Each row is a point on a landscape with many peaks, with its height.
From any point a climber steps to the highest of the 2 points nearest to it. It stops when none of these is higher. Distance is the straight distance between rows; heights are no part of it.
lak: [  7   4 -13   1  -6   8 -15  -3 -14  14   5  16 -28   2   9  37   9   6
  25 -30 -40  25]  height 8.14
Podo: [  5  -4   9  -8  -1  -7   8   5  17  22   7 -21  -7   4  -1 -31 -16 -11
  -4   9  29  -7]  height 3.25
nupe: [-12   0  19   4 -14   7  -7 -10 -21 -43  26   2   8   5  -8  19   1  18
 -17   8 -26  12]  height 4.63
Bet: [ 17 -32 -16  -3  15 -34  -6   3  25  12 -28  24  15  -3  -5  13   0 -21
  18 -13  26   7]  height 4.37
nore: [ -8  -5  -7 -23   2  17   6  -8  32  17  -6  -1  37  -9 -26  -5  14  23
  28  12  14 -39]  height 3.83
daf: [ 14  -3 -15  -2  29  27  -6  14  19  40 -20 -21   1   3 -11 -48  -7 -23
  21   0  23  10]  height 2.19
Ruri: [-12  21   5 -13   7  10  -9  14 -11 -17 -12  -8 -10 -11  -7  -6  14   2
 -12   5 -16   3]  height 4.99
Tuki: [-23  23 -12  11  -9  14   9   1  19  10   6 -16  16 -20   1 -36   5   8
  -8   8  15 -11]  height 2.88
nufo: [-25  18  -9  -5   0  18  13   6  38  24   2 -16  24 -24 -18 -30   4  21
  14  21  18 -18]  height 2.44
lumo: [ 18 -39   3  10  13   3 -11 -11  36   4  -5 -13  -3  11  -2 -13 -15 -23
  -5   0  28  -8]  height 3.11
bev: [ 24 -32  13  -2   9  -3  -2   2  42 -13  -6 -11  -3  18   7 -35 -33 -21
   9  11  33  -3]  height 2.45
molam: [  2  17  -7   1  13  11   2  14  15  40 -13 -23  -7 -10 -15 -48  -6  -3
   3  12  16  13]  height 2.89
rek: [ 18 -12 -17 -10   4 -26  -3 -10 -13  20  -6  14  15 -16 -17   6   7   4
  21   0  23  -9]  height 5.31
fusi: [-16   0  -7  -9  -1  -3  15  -9 -12 -13   9  -2  10  10 -11 -11   2  17
 -24  28   2 -17]  height 5.48
febo: [ 10 -17 -29  16  13 -32  -1  -1   0  24 -21  26   8 -11  -7  16   9 -22
   9 -21   4  14]  height 5.09
Buzaz: [ 10  -8 -31  14   5 -30 -15 -13 -11  15 -11  28 -11 -14   9  23  -5  -6
   3 -31 -14  18]  height 5.66
nuni: [-10  29 -12  11   7  18   1   8 -16  16   9   7   0 -14   3  -1  26   7
  -3  21 -33  -2]  height 5.34
Bom: [-23   4  -2   1   4   7  28 -12  31  18   9  -9  23  -8 -23  -7   5  23
  10  41  13 -18]  height 2.07
gele: [ 43 -30  -9   3  26  -7 -20  -1  12  13  -5  11 -11  -3   0 -12  -6 -29
  16   8  15   4]  height 4.65
sabab: [ 11  -1  -5 -11   9  -9  -1  -7   5  12   7   7  30 -17 -23  -3  22  12
  24  15  15 -28]  height 4.59
Voki: [  8 -45  -2  -6   7  -4  -2 -17  33  -4  -7  -8  28   2 -12  -4 -12 -19
   4 -13  24 -16]  height 2.48
vun: [-17 -13  11 -12  -3   0   3  -3  -3 -18  15   2  -5  14  -2  -2   3 -15
 -22  -8 -22  10]  height 6.62
Gatom: [-34  29 -15  -1  -4   3  17   8  -7  -6  20   3  10   4   4 -16   1  26
 -18  36   1 -11]  height 4.36
nedo: [ 19 -25   5  -3   1   2  -2  -6  30  26 -15   5  25  -4  -5   6   5   2
  23  -8  30 -23]  height 0.36
vap: [ -2 -26   5   3  -5 -13  -3  -7   8  -9   9   4   2  19   2   0   1 -18
 -32  -4  13   3]  height 5.24
Veget: [ 18   0   9 -11   1  -1  -6  16  -9  19   4 -10 -17   8  11  -9 -11 -15
   6   2  28   3]  height 4.70
peve: [ 22 -10  -1   2  12  10  -2  10   0 -17 -27  11 -20   2  26  -1  -1 -21
   2 -15  -6  11]  height 2.08
Meloz: [-19  18   4 -16 -19   4  11  14 -17   3  17  -4 -17  14  12  14   3   3
   3  -1 -24   6]  height 3.88
bak: [ -3   9  -3  -8 -18  -3 -13   1 -19 -37  10  16   4  -2  -4  45  12  31
  19  -7 -42  12]  height 3.84
Somiz: [  1  -6  16  17 -10 -30 -18 -19 -20 -25   7  22   8  12 -12  44  -5  29
 -14 -21 -30  16]  height 6.70
deno: [-13  13  23  17  -7 -11   6  -2   7 -14   6  -9  37   8  -7   3  15  18
  -9  42  10 -27]  height 5.39
bifek: [ 40 -13   5  11  29   1  -4   3   3 -28 -12  10 -22  11  23 -19 -32 -25
  19   2  16   5]  height 4.73
besa: [ 11   8   2  -9  15  17  -7   5 -14   6 -15  -7 -22 -15 -11 -20   5  -9
 -10   5  -3   1]  height 5.88
lemi: [ 26 -18 -15  -5 -11 -24  -6 -11 -17  -5 -20  16  -5 -12   2  14  -2  -4
 -10  -2   6  11]  height 2.85
lek: [ 10   7  26   7  -6   2   4  15   9 -14  -7 -18 -25  -6  17 -21 -20 -12
  -3   3   8  25]  height 4.45
sefut: [ 33  -9  -3  14  28  13  -8   1   7   4 -11  -6 -18 -10  15 -22 -27 -27
  10  11  15  16]  height 5.83
Nesis: [ 15 -17   9  -2  -3  -6   6  18  10 -28  -3 -10 -12  11  34  -5 -14 -29
  -5 -19  -4  15]  height 2.65
fusa: [-10  10   0  20  19 -14  10  -5 -13 -31  19  25  11  -9  -4  23  15   5
   4  26 -29  -3]  height 5.84
lotab: [  0 -11  -5  19 -10 -39   2  -8  -9 -13 -16  22  21  -1  -1  24  17  -1
 -11  -9  -7  -3]  height 3.68
Pizi: [ -8  21  -6  14   2  11  -6  -2 -22  13  10  -1 -16  -9   4   8  11  -8
  17  -4 -40  13]  height 6.43
Bobu: [-19  30 -26   3   7  17  22   7  -6   4   2  -4  21 -15   4 -21   6  15
  -3  17  13 -22]  height 3.54
vafo: [-14  16   9   2  -4 -12   5   4 -21 -18  24   3   7 -11   6   3  10   8
  -6  20 -15  -4]  height 7.76
valiz: [ -2   8  -6   6  -9  29   3   9  -8   8  -6  -7 -30   2  27   4  -5 -12
  -4 -18 -15  14]  height 6.71
pinuf: [ 24  10   4   2  -9  -4 -23  -3 -24 -17  -7   6 -13 -11   6  18  10   1
  11 -17 -27   4]  height 6.51
Zuku: [-13 -11   9 -26  13  28   4 -10  50  32  -3 -10  18  -3 -17  -9   0  19
  32  -9  12 -24]  height 3.24
nuz: [ -6  -3   7  -7  -9 -12   2  -4  -3   5   1 -23   2   0  -5 -14   0  -1
 -15  19   9  -9]  height 4.01
von: [ 14 -14 -19 -20 -16  -9 -10   5 -15  -2   0  13  -6   1  10   1  11  -6
 -19   0 -13   0]  height 2.28
Dov: [-14   9  -6   1   9  25  17   7  17  45  -5  -3  22  -3  -8 -29  20  11
  14  17  16  -8]  height 1.90
lide: [-18   7  -4  -7 -26   3  -3   0 -26 -13  28   0 -14  21  11  38  -4  14
  -9  -2 -20   6]  height 3.36
keseg: [ 12  -8 -12  -5  -1   7   9  -7  -9   5 -22   8   1 -16  -4   2   2   3
 -11   5  19  -5]  height 3.53
sito: [-25  38  -9  13  13  19  -5  -2   1  20  -3  -8  -2  -6  -8 -26  12   4
  -9  28 -10  -5]  height 4.33
segug: [ -3   4 -13   5  -6  -7  -6 -13 -27  10   4  18 -18  -1  -1  32  15   9
  15   3 -35  16]  height 7.42
luto: [ -4   1  -4  16  -6 -36  13 -18 -20 -21   0  28  16  -4  -9  28  17  12
  -4  14 -28   8]  height 4.62
fam: [-22  22  22   9 -16  -6   0   7  -4 -24  36 -12   6   8   2 -10  -4  18
 -23  17 -16   2]  height 6.22
vevu: [  9 -17  13   6 -15 -23  14  -4 -10 -13   0   3  24  -5   7  11   3   1
  -5  -3  14  -6]  height 2.62
Zomas: [-19  36  19   6   0  16   8   2  -2  12  20   1 -25  -5   0 -15  -4   2
 -12  -5  -7  12]  height 4.05
Turog: [-12  38  10  17  -7  15  13  -2  -2   1  19  -6 -17  -9   1 -15  12  21
 -12  17 -28   4]  height 4.54
Padov: [ 22  -8 -19   2   2 -15 -18   5   0 -23 -24  26 -25  12  10  31  -8   4
  16 -50 -29  24]  height 7.40
Lapaz: [  5  -1  16  -5  -9   6 -25   4 -15 -36   2  -5  -8  -2   4  20  -1  -5
 -10 -21 -24  12]  height 5.69
gabuk: [ -5  10  15 -11 -17  14   8  -6 -19 -34  16   1 -11   0  -8  23   5  29
   7   2 -38  14]  height 4.22
rala: [-37  -3  12 -25   0  16   8  -5  49  10   6 -13  27  12 -19 -13  -7  29
  11   2  15 -34]  height 2.75
Dilu: [ -8 -14  10   4  -6 -15 -10   1 -14 -30  15  20  17   6  -1  19  11   3
 -28  -7 -19   9]  height 5.40
rem: [ 25 -10  -4   0  15  22  -3   7   5  10 -20  -5  -5 -14  -2 -36 -10  -7
   1   2  22  -1]  height 7.78
fedi: [ -2   0  -6  10  -1  10   8  -6 -15  14 -11  10 -10   9  20  23   8 -14
 -11 -12  -5   5]  height 5.87
Sibo: [ -3  -5   3 -25 -11  11  13  10  40   0  -6 -12  16   2  -6 -37  -8  11
   4   0  41 -25]  height 4.52
lamur: [ 15 -20  -3 -16  10  -9  -2   8   9   4 -19  -4   1  15 -10  -9  -4 -13
  13  -6  33 -19]  height 8.66
nitif: [-31  17  15  -2 -14  16  -2   3   6 -10  18  -6 -21   4   8  -9 -17   9
 -35 -10 -18  19]  height 3.70
suga: [-20  -7  12  -5  -7   2   7 -16  16   2  16 -12  34  10 -18  -1 -13  18
  -5  15  26 -25]  height 5.85
fino: [  0  18  16   8  -8  10  -1  21  14   8  -8 -17  -6 -17   8 -17   7  -9
  -8   4  16  14]  height 3.86
Sezog: [ 16 -15  -6  -2  13  19  -4   1  12  35 -33 -12  20   1 -14   1  10  -2
  33  -5  19 -29]  height 0.75
Pek: [  7  -1 -20   1  18  21   7  15   1  44 -20  -2  22   4  -4 -11  14   0
  12  -3  25  -5]  height 1.25
rula: [ 12 -18  -5 -31   7  12   5  11  30  19 -21  -8   7   9 -12 -35 -10  -1
  18   6  33 -11]  height 6.10
Guba: [  0  -2  18   7 -15  -8  12 -11   5 -12  15 -23   0  16 -13 -21 -16   4
 -34   3   5  -2]  height 2.95
Ref: [  0 -22  16   4  -5  -3  12 -13  20  -6 -10 -10  22  -1  -8 -14   7 -18
   3  -3  12  -8]  height 1.82
vido: [-24  40  -6   7  12   4  -4   8  10  26  -6 -22  -7  -6  -4 -46  -7  -1
 -12   8  -1  13]  height 3.60
Gifed: [ -6  -1 -25   1  18  -9  14 -15 -15   7 -11  22  20  -5 -18   4  20  -6
  -1   5   1 -23]  height 4.61
pur: [-21  13  10 -19 -15  29  -5  10  -5 -11  23  -7 -31   7   9  13  -4  19
   5 -20 -22  18]  height 4.32
bofu: [ 15   5   3   9 -11 -29 -18 -16 -26 -12   6  13  -3  -4  -4  35   0  13
  -8  -9 -16  -5]  height 7.96
laseg: [  5 -20  13   5   1  -1  -6   4  18   7  -8 -12 -18  17  13 -10  -1 -27
 -22   3  14   6]  height 4.09
rili: [-10  -6   7  -4   5  -3   0 -12   5   0   2   1  23  -4 -18  13  -5   1
   1  -3  38 -28]  height 4.77
ruva: [ 16 -11   2 -16  -3   2 -20  -1   4 -31   3   7 -25  15  -6  32  -4   1
  22 -46 -35  23]  height 8.07
supo: [  2   2  20   6 -13   9  -9  11  -8 -23   3 -19 -16  -5  20   8  -6  -6
 -14  -5  -1  11]  height 5.08
Gara: [ -5 -13  11 -11 -17  -7  -2  -6 -10 -26  16   6 -13  26  -2  27  -6   4
   3 -35 -41  20]  height 8.76
zev: [ 31 -26   1   7   9 -10   0   8  11 -15  -8   2  -7   3  20 -10 -30 -22
  -5 -11  19  -1]  height 3.63
volig: [ 10  13  -5   7   5  13   9   2 -21  22 -14  -5   0 -11  -5 -12   7  -4
   3  14  10 -11]  height 4.57
pafun: [ 16  -3   9  -2   4  -6  -4   9 -13  -3  16   4 -24  12  17   7 -24 -15
   3 -18  11  15]  height 5.15
Tiz: [ 14   2  -9   8   4  18  -9  12 -14  22  -5   9 -32  -3  18  22  -7  -8
  17 -25 -16  30]  height 7.44
foter: [-23  -5 -12   4  11  -7  17 -13 -22  -3  10   9   8  -6  -8  15   4 -10
  -6   7   5  -4]  height 5.63
Buv: [-25  12  13  13 -17  -4   4  -2  18 -23  10 -20  40  -3  -1  -5  -7  17
  -9  17  20 -33]  height 8.24
pid: [-22  23  -3   0   1  16  23   7 -21  15  -3   1  -5  14  14   1  14  -3
 -12  -1  -7   2]  height 4.85
vuk: [ 23 -12  -7  10   4 -17  -7   3  -9  11  -3  19 -19  -3  15  19 -13 -18
  13 -22  -5  27]  height 6.44
dazi: [-14  15   3  11  10  10  16  -6  -7   7  -6  -6  19 -10  -7   1  12   7
  10  12  20 -27]  height 3.65
rav: [  5  -8  13  15 -15 -31 -23 -16 -16 -13   3  -6  17   5  -2  28   3   8
 -19  14  -3 -15]  height 6.14
tomud: [ -4   5  24  -7 -12  21  -4  17   0 -23  15 -15 -30   3  28   5 -24  -4
   5 -28 -14  29]  height 4.60
med: [ -2 -20  -1  -7   0 -21  -9  -4  -9 -19   8   3 -15  24   8  20   3 -20
  -2 -21 -24  16]  height 7.82
puver: [ -5  -2 -29   1   2 -22  -1 -17 -29  10   8  12  -4 -14  -6  16   5  -3
   7   7 -14   2]  height 6.57
mene: [-31  36   3   3 -12  -2   4  -1  11   1   9 -17  -8   9   3 -23 -17  15
 -36   9   4  10]  height 3.43
feza: [ 26  -8  -8 -11   7 -25 -10   8  -7  27  -5  10 -10   4  -4   8   0 -10
  10  -2  23  -4]  height 6.33
Zivav: [ -1  26  -7   2 -10   3  -6   8 -30 -21   5  19  -4  -6  13  28  24  24
  13  13 -42  -4]  height 3.40

Call two points neighbours if one is among the 2 nearest of the other. Go from one point of each pair to the other, from neighbour to neighbour, staying as high as possible. Name the lowest point that can't be avoided.
Buv and lamur | dazi
feza and lak | Veget
Gara and bofu | Dilu

Write out the way that a climber takes from each point below.
Sezog | Pek > Dov > nufo > Tuki > Bobu > dazi > volig > besa
Meloz | pur > tomud > supo > Lapaz > pinuf > bofu
nitif | Zomas > Turog > nuni > Pizi > segug > lak
bak | gabuk > nupe > Dilu > vun > med > Gara
